Each row is a point on a tangle of strands that fork, close into loops and nearly touch. The rows are in no order.
(in the rows, 128 means zero)
Two points are linked if the straight distance between their rows is under 148. Some points are linked to none.
z_230: [166 129 136 140  89 107 160 144 198  71 144  99 160 108 122 109 148  69
 148 105 167  80 115 139 129 175 110 160 120 105 188 136 159  82 187  98
 149 133  97 115 180]
z_396: [ 69 153 150 127  99 148 137 137 157 159 156 180  62 135 129 125 227  94
 143 122 128  94  91 160 164 195 164 132 142 111 110 100 113 140 125 164
 159 129 119 136  95]
z_994: [ 91 125 115 151 126 142 171 128 108 169 129  80 164 104 119 103 125  83
 181 139 130 141 151 155 178 141 146 129 103  77 146 154 146 107 153  77
  85 142 149 105 141]
z_638: [123 152 140  98 132 119 136 110 102 120 125  68 148  93 107 113 109  99
 146 137 111 155 158 111 136 152 115 111  88 110 149 104 144 108 107  93
 109 148 110 117 127]
z_547: [ 96  81 154 153 131 136 120 157 159 152 114 129 118 107 119 100 168 129
 142 117 117 120 113 150 196 172 107 179  88  84 139 128 120 147 120 150
 164  97 108 154 101]
z_821: [ 84  76 120 105 188 115 130 170 144 123  74 121 123 125 166  84 126 179
 121  97 122 113  72  87 154 161  95 148 111 149 121  84 148 140 100 200
 156 123 103 197  79]
z_204: [108 103  92 167 171 115  67 182  94 103 124 151 120 153 145 157  49 179
  91 182 110 122 144 158  82  71  98 103 154 121 150 132 142 163  96 141
 157 168 143 153 128]
z_90: [ 98 125 109 140 108 129 151  94 132 147 120 109 116 103 119  98 124 146
 117 134  92 163 114 105 173 171 121 149  78 109 152 100 130  91 104 139
 113 133 118 185 113]
z_312: [ 83 136  84 127 127 152 121 101 114  94 142  93 105 158 114 139 133 133
 111 157 123 153 101  85  91 131 147 125 122 180 109 109 167 136  61 159
 125 135 123 108 117]
z_871: [102 108  61 174 189 146 147 160 100 134 147 155 158 190 120 163  92 166
  92 142 142  76 142  79  74  70 116 120 174 166  96 134 125 187 151 159
 102 139 169 115 155]
z_185: [110 121 145 133 138 137 101  72 110 166 148 122 131 157 140 155 129 198
 105 111 126 136 104 115 152 102 147 129 139 240  59 156 104 121 121 152
 129  81 169 108 129]
z_114: [113 107 129 175 163 162  59 168 150 159 105 139 113 224 134 146 109 174
 130 156 110 156 124 113 149  87 121  92 141 141 136 120 136 158 129 150
  85  80 191  80 151]
z_886: [118 106  94 148 121 144 177 187 156 162 113 122 130 173 128  87 167  73
 143 133 137 158 118 100 155 125 164 120 148 111 135 108 137 128 170 138
  55 133 157 117 151]
z_197: [ 89 101  98 127 141 101 146 136  87 114 111  98 167  84 134 105  95 121
 130 128 126 128 131 133 150 130 112 165 103 103 142 146 150 136 107 117
 163 161 117 171 107]
z_29: [165 134 140 124  88 104 139  90 191 109  85  51 120  86 142 102 142 115
 120 127 162 194 120 153 180 183 110 139  53 141 183 108 143  61 114 131
 137 136 129 129 111]
z_313: [125  91 124  81 152 104 134 174  95  95 107  88 141  92 103 128  67 114
 120 158 124 126 108 127 105  80 132 134 144 133 139 131 146 156  82  96
 133 137 142  92 127]
z_993: [ 85 103  81 110 191 139 181 183 104 142  98 156 126 139 130  91 145 128
 129 116 106 105  88  70 156 143 145 121 143 122  66 102 102 146 122 186
 113 140 115 207  88]
z_893: [ 75  79 101 177 208 167 119 127  90 206 137 132 129 150 151 119 112 186
 145 137 133 128 126 126 188 120 125 112 113 140  93 143  85 165 135 163
 121  91 133 187 129]
z_233: [135 125  89 137 150 147 167 113 113 142 161 150 178 144 124 128  99 135
 126 116 130 116 138  63 127 101 139 147 148 130  93 149 109 158 179 136
  76 108 130 133 176]
z_423: [150 148 152 133  62 105 130 134 139 133 141 120 153  76 114 114 164  74
 152 120 141 107 164 201 136 135 128 136 133  80 163 161 127  76 160  72
 158 172 106 131 134]
z_239: [140 102 187 106 145  95  87 126 134 120 121 120 153 108 130 149 106 159
 153 106 155  51 128 158 151 140  92 191 130 121 134 139 135 178 134 114
 190  82  94  91 142]
z_165: [ 68 103  66 141 197 139 161 164  49 137 114  73 163 140  64 118 113 141
 132 169 130 137 104 120 129 109 143 120 134 177  66 132 162 171  69 144
 107 135 149  98 114]
z_424: [180 126 135  44  90  72 149 115 129 125  77 113 101  86 115  94 142 113
 122 106 128 186 119 127 114 136 155 115 134 145 117 147  96  47 118 122
 115 125 148 164  95]
z_340: [ 68 103  78 139 181 158 144 165 105 164  87 138 116 138 152 104 130 130
 149 143 119 139 106  95 180 152 130  96 128 103 114  88 127 145 122 181
  90 153 136 197  97]
z_493: [169 133 187 151  93 129  67 132 160 126 118 158  86 136 129 156 127 138
 135 173  97 192 162 172 119 121 102  85 100  88 168 136 104 139 115 129
 139  78 133  93 103]
z_328: [150 124 107 164  75 134 127 172 163  98 134 131 109 151 135 116 116  91
 111 154 118 207 157 131 106  99 130 116 139  89 184 124 138 123 147 101
  86 144 154 110 151]
z_557: [150 118 131  76  83  97 136 178 146  67 131 137 135 105  73 133 131  96
 106 121  98 126 126 135  75 128 115 146 120  94 157 136 112 147  97 104
 142 124  90 112  95]
z_915: [ 86 107  99 144  99 108 160 126 134  99 140 112 155 105 112 103 129 112
 107 123 133 122 116 112 122 128 130 183 123 143 115 145 170 113 108 132
 166 151 108 131 103]
z_400: [106 116  85 159 162 155 114 203 138 138 118 130 106 238 125 142 122 144
 109 162  99 164 105  88 113  82 145  66 159 152  95 124 110 144 126 168
  70 124 178  95 158]
z_684: [147 107 157  82 180 120 125 149 107 168  88 112 155 121 136 102  73 152
 164 115  90 177 143 128 188 105 100 102  87  97 131 123  97 111 109 116
  81 110 135 181 123]
z_790: [156 102 120  83  97  92 119 189 130  59 121 104 125  90  69 128  84  96
  80 164 119 150  97 125  77 104 112 154 152 124 162 151 137 173  73 102
 143 127 132 108 120]
z_211: [115 122 194 146 117 155  65 111 135 160 122 131  89 135 126 161 124 179
 147 159  80 176 147 181 171 138 108 105  84 124 143 133  91 144  69 137
 144  74 127 103 113]
z_459: [ 81  70 104 132 215 139 148 143 102 154  97  93 176 101 151  95  67 159
 171 153 147 121 120 115 170 159  97 156  94  91 126 119 154 171 115 150
 135  91 100 140 125]
z_384: [130 149 154  75 173 119 123 129  71 108 133 135 152  82 130 144 117 132
 137  93 139  37 137 128  87 138 118 147 117 110 104 110 114 158 130 108
 173 162  68 132 117]
z_35: [161 153 154 125  67 103 108  57 167  80 112  85 119  80 132 114 126 132
 133 118 155 165 129 160 139 180  98 132  81 115 183 129 119  74 121 121
 160 111  89 117 121]
z_517: [ 81 137 144 150  74 145 136 183 182 161 119 184  62 134 103 104 225  66
 129 138 118 123 111 182 164 177 148 144 132  78 140 114 120 137 131 152
 158 130 131 124  96]
z_914: [126 145  95 164  84 140 169 127 153 135 131 134 106 156 121  87 135 101
 110 145 132 182 101  77 133 119 172 124 159 133 139 124 130  95 147 145
  70 121 158 139 164]
z_323: [133 120 116 148  55 112 151 152 150 104 150 117 156  72  85 111 139  72
 125 139 124 143 165 165 131 139 111 163 104  47 188 144 137 133 143  69
 132 154 108 111 144]
z_96: [106 130 110 114 154 141 151 180  92 143 126 118 139 113  96 146 143  66
 150 125 131 110 128 105 111 132 140 128 121  83 114 132 143 170 139 101
 117 146 123  96 116]
z_123: [ 84  86  66 208 193 160 128 150  58 177 161 144 162 138 108 140 109 195
 128 170 143 103 137 114 165  95 123 115 139 149  80 148  88 177 129 142
 140 115 149 168 125]
z_225: [143 210 150 126 143 157 118  81 134 178 157 191  88 126 156 132 129 117
 147 125 127  93 180 155 114 150 120  83 139  57 151  82 106 121 174  91
 115 182  85 204 143]
z_363: [108 145 121 158  91 146 156 126 136 160 158 158 107 147 108 115 167 121
 129 142 124 149 111 101 162 145 171 129 141 145  99 143  86 123 133 150
  85  89 155 131 145]
z_861: [122 156 123 135 102 131 123 113 138 150 126 185  86 139 161 151 158 136
 117 113 117 137 120 136 120  99 154 113 163 145  97 134 107 112 123 145
 132 150 130 146 112]
z_108: [125 173 158 100  99 121 128 132 155 136 124 150 109  92 122 108 150 119
 127 130  88 113 144 171 133 178 113 116  96  69 156  99  97 106 113 103
 153 157  64 187 108]
z_673: [122 120 121 100  98 114 140 164 123  91 143 177 140  78  87 132 155 107
  99  87 115  90 121 155  70 119 129 178 145  99 123 156 132 147 112 107
 182 147  94 132  83]
z_421: [ 98 112  87 150 188 149  79 140  66 113 120 118 135 119 153 160  44 156
 131 166 149 121 168 163 109  76 127 111 144  96 153 119 168 161 110 116
 136 160 144 125 133]
z_859: [104  90 159 137 129 136 106 208 181 152  96 160 111 140  98 117 210 101
 153 111 111 115 103 158 172 160 125 145 130  87 138 114 113 142 138 148
 137 104 121 102 106]
z_199: [137 133 133 138 122 141 106 162 126 144 135 151 117 151 111 161 135 114
 149 171  95 187 160 139  98  90 132 104 139 102 118 156 107 150 120  98
  80 115 161  67 133]
z_562: [181 174 172 111  64 109 121  91 135 134 125 105 108  97 162 129 173  73
 145 114 147 119 155 201  96 134 142  89 159 116 147 148 108  58 179  86
 135 165 109 125 132]
z_534: [189 113 132 125  84  98 139 155 134 103 135 111 135 137  55 140  98 110
 128 177 117 180 127 114 116  96 127 109 140 146 146 152 105 131  77 118
  86  57 157  62 164]
z_132: [ 86 123 104 134 115 120 133 131 126  99 138 146 136  91 117 132 159 117
 115 109 127  80 108 149 118 149 131 201 119 125 104 145 168 144 107 123
 223 172  93 141  79]
z_544: [ 75 101  77 128 145 155 159 159  76 134 132 104 154 138  92 133 148 107
 135 149 125 130 101 109 136 121 145 160 138 149  87 147 150 168 121 127
 113 127 152  91 117]
z_124: [139 140 136 177 102 162 112 157 166 134 157 151 111 158 130 150 153  91
 121 146 121 165 164 145  98  90 124  91 151  74 148 134 149 161 163  87
 104 163 142  78 135]
z_807: [146 125 106 146 127 125 130  91 133 146 162 142 174 147 169 121  88 142
 115 121 139 132 141  93 130  88 137 142 166 150 115 158 136  99 168 133
 111 125 147 159 167]
z_277: [188 121 129 154  65 102 147 105 192  91 100 110 142  86 103  73 116 137
  98 141 120 196 139 117 154 170 102 156  62 107 184 136  93  90 122 123
 117  88 121 157 138]
z_772: [115 142 159 123  84 161  99  59 137 149 157 132 107 166 119 151 170 164
 118 124 139 150 103 106 128 148 168 135 118 230  60 152 104 116 111 162
 119  55 153  90 130]
z_50: [140 172 127 144  74 130 114 111 185  99 171 156  97 114 118 125 174  98
 114 123 141 107 137 153  90 168 121 140 124  85 177 115 162 124 139 121
 166 164  92 139 122]
z_522: [168  72 149 161 121  96 109  94 143 103 112 110 168 121 125 115  65 180
 110 132 156 141 118 120 158 122  99 196 131 187 145 152 131 131 116 131
 159  69 148 114 152]
z_183: [126 192 150 100 133 141 143  85  93 165 138 121 116 100 172 122 193  84
 171  90 166  52 112 147 132 161 121 134 142 149 100  99 144  89 162 112
 162 175  76 149 135]
z_704: [141 146 144 135 158 155  89 102  81 144 148 161 139 150 153 191 113 168
 125 116 143 115 170 140 131  63 145 131 157 146  83 160 124 146 144 116
 133 140 164  95 148]
z_330: [128 162  86 131 149 119 146 100  63 123 165 133 144 124 106 145  78 144
  93 146 102 155 123  91  84  67 147 104 139 188  95 154 113 126  81 120
 107 148 145 118 140]
z_667: [179 175 182 109 115 145 133 134 113 150 139 133 110 131 168 143 179  66
 171 102 138  82 154 179  92 116 137  80 181 127 133 118 114  99 162  89
 135 194 107  98 129]
z_139: [136  72 143  80 198 109 116 165 140 123  81 107 160 140 116 120  95 155
 129 107 105 104  84  76 154 144  87 132 103 137 108  94 110 163 101 158
 128  88 108 137 129]
z_61: [136 187 108 116 102 135 124  95 112 106 157 186  90 117 155 172 147 139
  98  94 134 133 130 119  41  92 158  95 177 169 100 124 124 122 124 140
 154 181 135 145  95]
z_982: [153 124  96 158  98 108 142  51 107 134 190 125 168 151 133 115  82 177
  96 138 138 155 126  75 114  90 154 154 157 200 108 169 125  86 132 140
 112 112 139 143 165]
z_324: [132 121  98 164 117 139 141 177 168 119 120 154 115 135 129 104 107  97
 113 147 107 180 151 132 151 123 120 113 108  60 187 114 133 133 153 120
  83 140 128 162 137]
z_613: [173 112 131 129  86  89 146 107 164  90 122 105 140 143 196  91 134  86
 111 121 184 117 129 145 109 122 148 143 169 153 178 138 161  72 196 137
 120 162 157 138 140]
z_884: [158 147 204  83 168 142 120 164 111 133 109  94 133 169 183 155 161 113
 161  88 157  32 147 145  81 132 121  77 161 150 116 103 163 122 198 129
 130 160 118  53 149]
z_866: [ 90  67  88 111 193 118 127 191  63 120  87  84 142 123 105 136  76 134
 135 162 136 115 101 144 123  90 134 131 139 159  93 107 152 183  76 141
 123 129 137  90 123]
z_252: [132  94 121 185  85 124 155  85 179 133 127  97 112  90 109  75 129 153
 110 140 107 199 109  96 168 182 103 163  47 129 174 118 122 104 107 128
 122  84 121 167 136]
z_192: [131 175 117 158 176 158 107  86  87 167 165 214 120 152 181 187 118 160
 111  96 131 112 171 122  97  55 144  89 165 163  81 141  98 145 167 123
 111 156 169 133 139]
z_440: [158  94 122 130 100 111 111 107 127  82 117  95 135 144 121 149 109 138
 113 132 160 152 107 131 100  92 143 166 152 186 114 154 161 115 101 119
 133 103 156  63 146]
z_366: [139 103 161 155 157 135  73 125 151 156 133 132 130 175 152 156  74 164
 148 141 132 149 151 125 150 108 116 116 117 125 167 116 129 143 139 131
 115  68 176  80 156]
z_923: [114 143 153 115 121 133 123  90 128 156 145 116 124 137 155 135 168 122
 165 103 157 111 119 128 173 159 161 133 130 138  98 121 133 105 164 118
 122 118 125 112 141]
z_414: [108 166 174 113  99 171 121  74 149 187 164 154  86 149 104 133 177 144
 135 115 100 146  93 105 165 170 173 112 108 164  79 133  81 124 117 142
  87  52 152 120 137]
z_640: [ 69 106  65 157 166 124 149 172  96 104 142  88 125 157  36 140 123 163
 107 191 103 139  87 104 133 118 131 111 125 189  93 132 115 198  51 152
 146 114 157  83  97]
z_643: [103 115 138  84 149 108 139 147 163 135  84 120 116 114 195  74 142 123
 133 107 130 103  93 101 184 178 114 144 115 117 124  64 150 100 117 181
 150 157 101 224 104]
z_916: [170 155 150  40  99  84 150  88 119  93  84  81 103  81 133 100 155 112
 120  86 142 150 121 136  95 149 119 107 115 141 117 115 114  28 119 121
 134 168 102 174  82]
z_74: [184 129 141 100  74  91 156 102 150 116  77  66 154  79 124  97 134  98
 133 126 152 188 155 176 172 134 145 127  82 129 160 152 115  36 144  83
  84 115 155 123 144]
z_706: [134 140 135 179  62 157 124 126 182  92 178 149 107 135 116 144 157  94
 117 137 138 133 158 149  76 145 117 142 135  75 162 123 171 153 162 109
 131 139 132  86 133]
z_201: [170 130 158  96 130 103 134 165 176  65 105  97 165 116 151 113 112  88
 129 112 166  57 126 123 114 164  88 122 126 101 190  99 179 104 168 103
 152 141 104 142 150]
z_699: [219 132 164  78  61  77 137 100 142  98  84 109 146  98 106  99 125 104
 132 114 136 196 156 158 129 129 128 118 112 122 142 174  70  53 139 100
  99  94 144 157 130]
z_987: [143 146 173  94 184 124  69 117  92 121 120 132 130 102 145 170 111 154
 146 111 137  38 135 158 120 140  90 138 114 119 132 105 133 175 113 110
 194 120  77 101 114]
z_988: [157 167 110  86  84 111 185 123 113 112 125  98 124  95 113  95 118  83
 105 118 100 187 147  82 104 136 145 110 133 101 131 127 125  77 126  90
  80 164 123 173 125]
z_417: [122 105 132 160 129 132 141 146 176 130 120 124 156 144 113 109 142 102
 156 125 126 119 120 106 165 169 112 161 112 101 145 135 139 163 148 137
 127  92 114 127 151]
z_456: [112 149 124 144 195 151  86 121  89 141 137 213 102 142 187 174 130 192
 111  96 127  63 148 152  76  89 115 124 152 137  87 116 142 150 146 149
 171 179 126 174  84]
z_99: [134 123 177 103 161 127 108 136 142 117 104  97 147 164 173 153 139 134
 144  92 168  52 135 144  99 154 113 114 148 126 147 108 177 114 186 141
 147 131 130  73 157]
z_754: [ 83 143  96 113 152 148 154 107 110 153 126 116 121 113 125  89 107 134
 129 127 104 137 121  85 159 149 125 106  94 118 105  99 134 128 100 154
  99 147 105 190 107]
z_921: [109  74 144 112 214 113 129 160 137 135  88  98 164 141 157 115  75 169
 145 125 144  93 111  95 150 161  95 130 104 126 136  84 152 172 140 154
 136  65 113 141 138]
z_632: [148 165 127  62 113  93 164  86 128 109 126  76 125  87 114 104 141  93
 134 114 122 149 107 103 124 157 122 111 110 126 136 105 141  72 114 104
 115 159  96 147 126]
z_346: [130 116 107 160 143 162 140 158 137 125 157 152 167 181 103 145 111 110
 120 142 132 110 156  82 103 108 128 142 139 122 118 144 140 191 170 115
  84 109 158  78 185]
z_370: [122 134 114 155 134 132 148 141 156 161 165 246 107 138 120 107 167 138
 100 102 110 108 131 112 126 120 130 143 158 111 104 138  74 161 148 157
 138 136 124 198 112]
z_8: [122 145 125 118 125 134 150 157 171 134 123 154  99 135 152 102 157  97
 113 127 118 155 127 103 159 149 140 119 124  69 150  91 124 126 140 144
 108 155 108 182 129]
z_619: [162 126 191  94 104  97  89 111 163 104  90 107 119  98 138 129 145 133
 147 115 139 135 129 178 154 171  90 140  81 106 173 124 116 104 117 110
 167 109  90 126 126]
z_999: [126  84 143 132 114 111 129  82 112 154 132  99 139 141 113 137 132 199
 114 130 142 160  96 126 156 108 134 149 116 241  62 166 117 104  68 155
 145  68 166 134 112]
z_430: [183 126 133 135  85  84 149 158 134 136 160 183 178 113  53 134 107 130
 105 131  80 151 142  89 116  94 130 124 132 110 118 190  52 117 138  87
  88  82 154 153 137]
z_639: [152 156 182 111 110 140  99 109 163 117 136 151 112  96 113 123 158 141
 154 115  94 135 148 162 155 179 108 113  81  87 163 115  89 119 110 106
 153 111  83 134 112]
z_12: [149 172 196  68 146 173 111 136  89 167 123 117  97 162 182 177 183 109
 168  87 139  70 142 150  82  95 154  84 168 148 112 108 105 135 179 113
 110 170 122  60 131]
z_97: [113 122 105 108 154 137 181 151 109 161 130 187 133 121 135 106 152 121
 114  96 119 110 109  92 138 116 135 135 156 106  76 123  80 135 142 153
 109 152 132 209 119]
z_566: [118 138  73 171 157 137 137  79  53 148 179 152 171 137 138 148  61 162
 106 147 130 129 166 102 101  49 148 124 156 181  89 165 119 140 116 109
 122 155 150 137 162]
z_244: [137  73 142 123 115 105 106  99 133 102 112  98 129 135 116 125 128 167
 116 126 136 153 106 131 152 116 122 152 121 176 120 144 135 120  95 146
 157  93 141 105 115]
z_156: [ 94 119  91  99 208 115 178 144  51 139 112 114 194  88 117 113 106 111
 168 121 152  66 116 112 130 133 135 150 120 106  78 122 143 179 146 130
 125 113 107 131 120]
z_146: [109 199 120 109 181 177 141  58  67 170 177 152 114 123 146 171 123 117
 155 102 132 119 173 109 106 122 150  83 131 106  83 108 106 140 171 111
  93 164 113 156 144]
z_186: [121 185 156  96 155 157 129 104 114 139 147 114 118 142 138 141 173  92
 166 108 136  54 121 125 106 167 114  89 119 106 117  83 149 123 156 109
 145 169  64 122 134]
z_103: [102 169 103 165 176 181 116 114  92 156 163 200  72 177 175 169 112 150
  98 115 131 102 151 111  68  90 155  85 171 160  95 122 128 155 160 158
 108 181 172 150 123]
z_556: [165 158 161 113  73 109 133  63 104 114 126  84 144  62  96 124  99 135
 137 138 127 153 152 141 121 147  96 144  73 117 165 137 125  95  95  82
 144 128 102 114 142]
z_741: [149  96 134 106 105 103  94 151 191  70  82 143  98 133 140 108 127 155
  92 122 115 158  90 124 122 133 101 131 134 138 180 114 122  93 100 179
 144 128 114 168  99]
z_970: [ 93 162 118 121 167 176  97 101  86 116 163 183  76 141 175 177 121 168
  98  97 117  83 143 108  71 114 131 108 148 138 105  89 134 160 147 159
 145 185 104 161 108]
z_792: [123 107  89 131 147 128 153 179 126 140 122 120 145 200  91 131 165 151
 111 150 111 161  90  91 126  76 148  82 155 199  76 149 100 148 100 154
  76  86 176  73 139]
z_7: [ 95  66 130 116 153 112 106 143 166 104  94  95 126 146 134 111 105 188
 121 131 123 136  69  81 145 156  84 135  92 170 130  95 141 146  64 185
 145  92 127 157 118]
z_327: [131 162 154  94 118 116 134 130 118 145 129 153 126 112 185 116 198  96
 136  94 156  45 107 151 140 155 151 148 160 147 100  97 135  82 147 138
 185 186  95 175 111]
z_898: [140  92 176 142 155 106  72 124 129 119 115 103 133 105 118 147  62 155
 161 138 153  94 111 152 159 132 109 190 132 143 171 131 170 196 109 110
 159  77 137  59 149]
z_811: [106 128 121 145 180 170  83 126  46 143 130 153 132 152 162 177  80 151
 138 144 128 124 173 152 108  52 138 103 150 109  96 153 141 170 131  95
 120 172 154 100 134]
z_604: [162 116 125 156  56 104 135 150 192  72 116 141 148  99 106  78 139  90
 103 136 137 168 137 152 142 152  98 165 106  70 195 170 120 109 150 110
 143 107 115 147 129]
z_21: [102 173 110 127 132 136 149  77  58 161 138  82 157  82 109 136  96 105
 185 141 122 132 160 131 147 136 139 121 100  81 131 138 148 126 136  86
 104 152 100 120 145]
z_824: [141 150 129 159 119 145 130 154 156 140 129 215 112 164 143 137 158 131
  95 111 110 117 146 136  97  75 144 104 187 123 108 140  90 148 158 152
 110 145 148 159 110]
z_31: [110 118 135 152 158 146 104 124 122 167 120 162 111 150 153 138 122 166
 125 126 112 140 136 130 167 110 140 120 131 141 104 129  96 139 126 156
 125 129 135 161 114]
z_550: [167 124 128 133  69 107 153 127 182  70 136 129 153 124 134  97 145  71
  99  98 177 109 103 133 107 151 130 162 161 124 172 154 153  84 184 140
 154 136 112 122 158]
z_32: [153 192 149 129  80 125 109 109 181  85 158 167  80  99 130 127 155 112
 120 111 114 115 134 169  71 170 126 104 132  88 163  88 111 105 129 115
 186 166  59 179 100]
z_931: [111 124  99 175 180 148  77 159 111 113 129 196  94 161 172 160  88 189
  85 137 105  97 160 147  84  81  96  91 154 118 131 123 155 163 133 160
 157 181 147 183  99]
z_93: [142 116  99 183  94 129 137 145 144 106 179 157 150 151  87 147 112 114
  94 137 132 124 135 104  84 102 122 152 149 147 137 149 136 166 139 111
 120 120 139  99 150]
z_168: [121 120 140 160 134 149 117 136 183 141 154 148 131 180 104 145 140 131
 136 128 132  97 132  98 140 159 131 150 133  94 133 126 148 169 179 134
 103  82 144  83 169]
z_855: [ 82 105 101 135 181 104 137 116  82 139 102  80 169  66 131 107  69 133
 171 154 139 103 134 140 158 154 104 159  93  97 136 127 161 165  91 104
 154 124 108 143 124]
z_325: [162 102 143 115 106 124 119 185 132 125  92  98 126 167 104 153 120  95
 136 166 102 202 127 135 116  91 127  96 132 110 141 149 107 138 106 109
  70  93 157  38 128]
z_826: [185 143 158 100  84 104 151  82 150 120 106  86 116 118 185 110 160  88
 135 109 165 130 126 164 129 128 140 113 161 139 169 132 125  42 174 123
 139 169 122 130 140]
z_475: [ 80 122  62 194 173 164 140 105  48 160 171 126 158 135 132 119  83 165
 118 146 121 135 131 114 146  85 161 124 138 149  77 152 117 137 105 152
 126 147 138 162 149]
z_552: [123 123 126  97 127 100 162 153 173 135  83 134 117 108 164  50 140 108
 126 111 114 129 122  98 178 144 131 138 113  99 146 103 104  87 135 151
 120 146 109 217 114]
z_49: [152 137 158  88 106 122  93  69 138  84 124  47  93 128 129 154 148 137
 137 127 142 157 106 148 137 165 127 122  91 154 118 112 152  94  95 136
 133 108 125  54 128]
z_679: [145 128  82 171  88 105 136  96 134  84 173 129 165 126  99 119  76 149
  78 145 114 148 127  84 106  90 117 147 150 170 137 171 131 123 105 136
 146 112 139 132 148]
z_500: [130 167 101 127 128 132 119 104 103 101 174 183 107 113 119 175 116 155
  83 121 100 135 127  98  42  81 128  98 140 183  97 141 108 141 109 117
 149 146 130 131 123]
z_845: [ 86 169 148  83 107 153 124 118 135 138 155 162  75 125 123 155 233 107
 146  98  96  98  95 155 106 183 176 111 121 127  85 108 107 149 110 143
 149 129 106 105  91]
z_798: [106 137 106  66 184 122 161 171  57 124 126 102 152  86 106 139 130  99
 152 120 131  80 132 120 103 145 127 126 114  87  98 114 138 162 124  96
 138 163  82 138 107]
z_458: [135 134 135 138  87 148  99 176 145 129 129 179  73 141  85 157 181  98
 130 169  70 184 152 187  89  96 131  87 152  89 141 139 106 147  99 122
 118 117 162  99  86]
z_599: [192  97 173 103 139  89  99  72 146  75 109  71 130 169 152 139  60 156
 126 128 181 145 128 122 130 137 100 119 127 178 163 120 166  82 123 140
 117  74 182  57 166]
z_637: [114 139  82 130  62 121 193 136 130 133 132 124 122 113  86  91 141 104
 102 132  95 196 108  98 140 143 165 126 135 120 126 143 115  85 125 114
  87 142 151 163 121]
z_240: [152 122 160 100 137  97 111 115 166  95  90 104 139 144 169 128 110 137
 124 117 159  97 127 117 119 159 113 116 113 109 173  99 173 100 159 128
 139 120 113 128 150]
z_444: [166 111 112  92  98 103 136 122  95 108 132  83 146 132  61 150  99 125
 115 159 140 148 108 133 104  81 146 141 143 194 106 166 124 115  72 104
 100  85 162  41 142]
z_593: [157  82 135 112 153 104 123 102 153 136  82 100 162 166 197  84  87 164
 131  94 158 108 131 113 172 126 122 155 135 159 145 128 170  73 179 160
 109 102 154 150 157]
z_176: [135 135 152 207  87 156  81 134 165 152 145 175  81 138  99 164 171 133
 139 166  83 182 162 190 119 113 127 121 115 102 158 163 105 154  89 127
 140  83 149  97 101]
z_896: [149 178 160 115  74 110 118  99 158 125 111 171  92  98 163 120 170 106
 130 106 150  72 127 184 121 162 139 132 151 122 136 105 115  71 151 129
 185 167  85 184 111]
z_127: [108 136 123 139 128 138 121  71 115 133 159  98 151 152 163 141 115 141
 145 118 146 111 137 115 134 130 158 146 136 144 117 128 172 119 146 137
 116 126 140 104 164]
z_392: [121  77 150 159 155 125  88 133 141 129 109  98 145 154 137 147  92 138
 158 146 152 117 132 162 182 120 123 157 138 138 161 138 176 156 137 126
 147  84 158  56 161]
z_17: [132 115 104 123  76  99 172 113 138 122  80  57 150  64 108  93 124 113
 128 135 146 194 151 158 183 173 125 157  68 128 159 124 146  54  95  90
 105 124 148 135 117]
z_256: [115 124 105 163 122 141 184 174 150 171 112 107 132 119 128  92 172  54
 161 154 139 153 145 142 199 142 144 125 109  82 168 126 132 108 170 113
  82 134 148 117 128]
z_888: [ 75 133  76 145 153 152 133 167 103 119 162 123 126 181  68 160 148 144
  94 160 108 128  94  90  95  94 135  93 130 184  70 141 118 176  85 161
 126 116 153  67 121]
z_975: [133 180 149 102 177 162 112  90 113 117 162 151 101 149 156 164 130 147
 139 106 122  78 136 116  72 136 126 104 121 124 120  91 138 155 149 135
 133 166  83 125 112]
z_857: [ 99 182 161 104 122 156 121  93 104 188 151 146  94 122 117 167 194 133
 157 102 111 105 124 152 142 162 162 122 120 137  75 128 112 131 123 117
 146 131 108 116 110]
z_597: [160  64 142 141 172  99 104 121 143 129 117  96 155 105 117 122  23 184
 139 145 145 103 104 119 151 117  84 190 107 175 168 123 139 189 122 126
 154  68 138 105 163]

How many points has the smallest loop of links through each point below? Write none if it is on no loop.
z_96 => 15
z_417 => 13
z_982 => 6
z_29 => 10

A piece is all that can be reached along the links. How many separate loops has the piece of each point below (a circle has one, a figure eight two, a Y none), and how many tips (points with one link)?
z_99 => loops 2, tips 0
z_772 => loops 6, tips 2
z_127 => loops 2, tips 0

Name the points in between on the shortest way along the links from the first point to the second, in order.
z_640; z_440 => z_888 z_792 z_400 z_114 z_366 z_392 z_898 z_597 z_522 z_244
z_639; z_597 => z_108 z_32 z_50 z_706 z_124 z_199 z_325 z_534 z_444 z_440 z_244 z_522
z_325; z_931 => z_199 z_124 z_706 z_50 z_32 z_896 z_327 z_183 z_186 z_975 z_970 z_456
z_384; z_29 => z_987 z_239 z_898 z_597 z_522 z_244 z_999 z_185 z_772 z_414 z_363 z_914 z_637 z_988 z_632 z_638 z_556 z_35
z_327; z_459 => z_896 z_32 z_50 z_706 z_124 z_328 z_324 z_8 z_552 z_643 z_821 z_7 z_139 z_921
z_366; z_197 => z_114 z_400 z_792 z_888 z_640 z_165 z_866 z_313 z_790 z_557 z_673 z_132 z_915
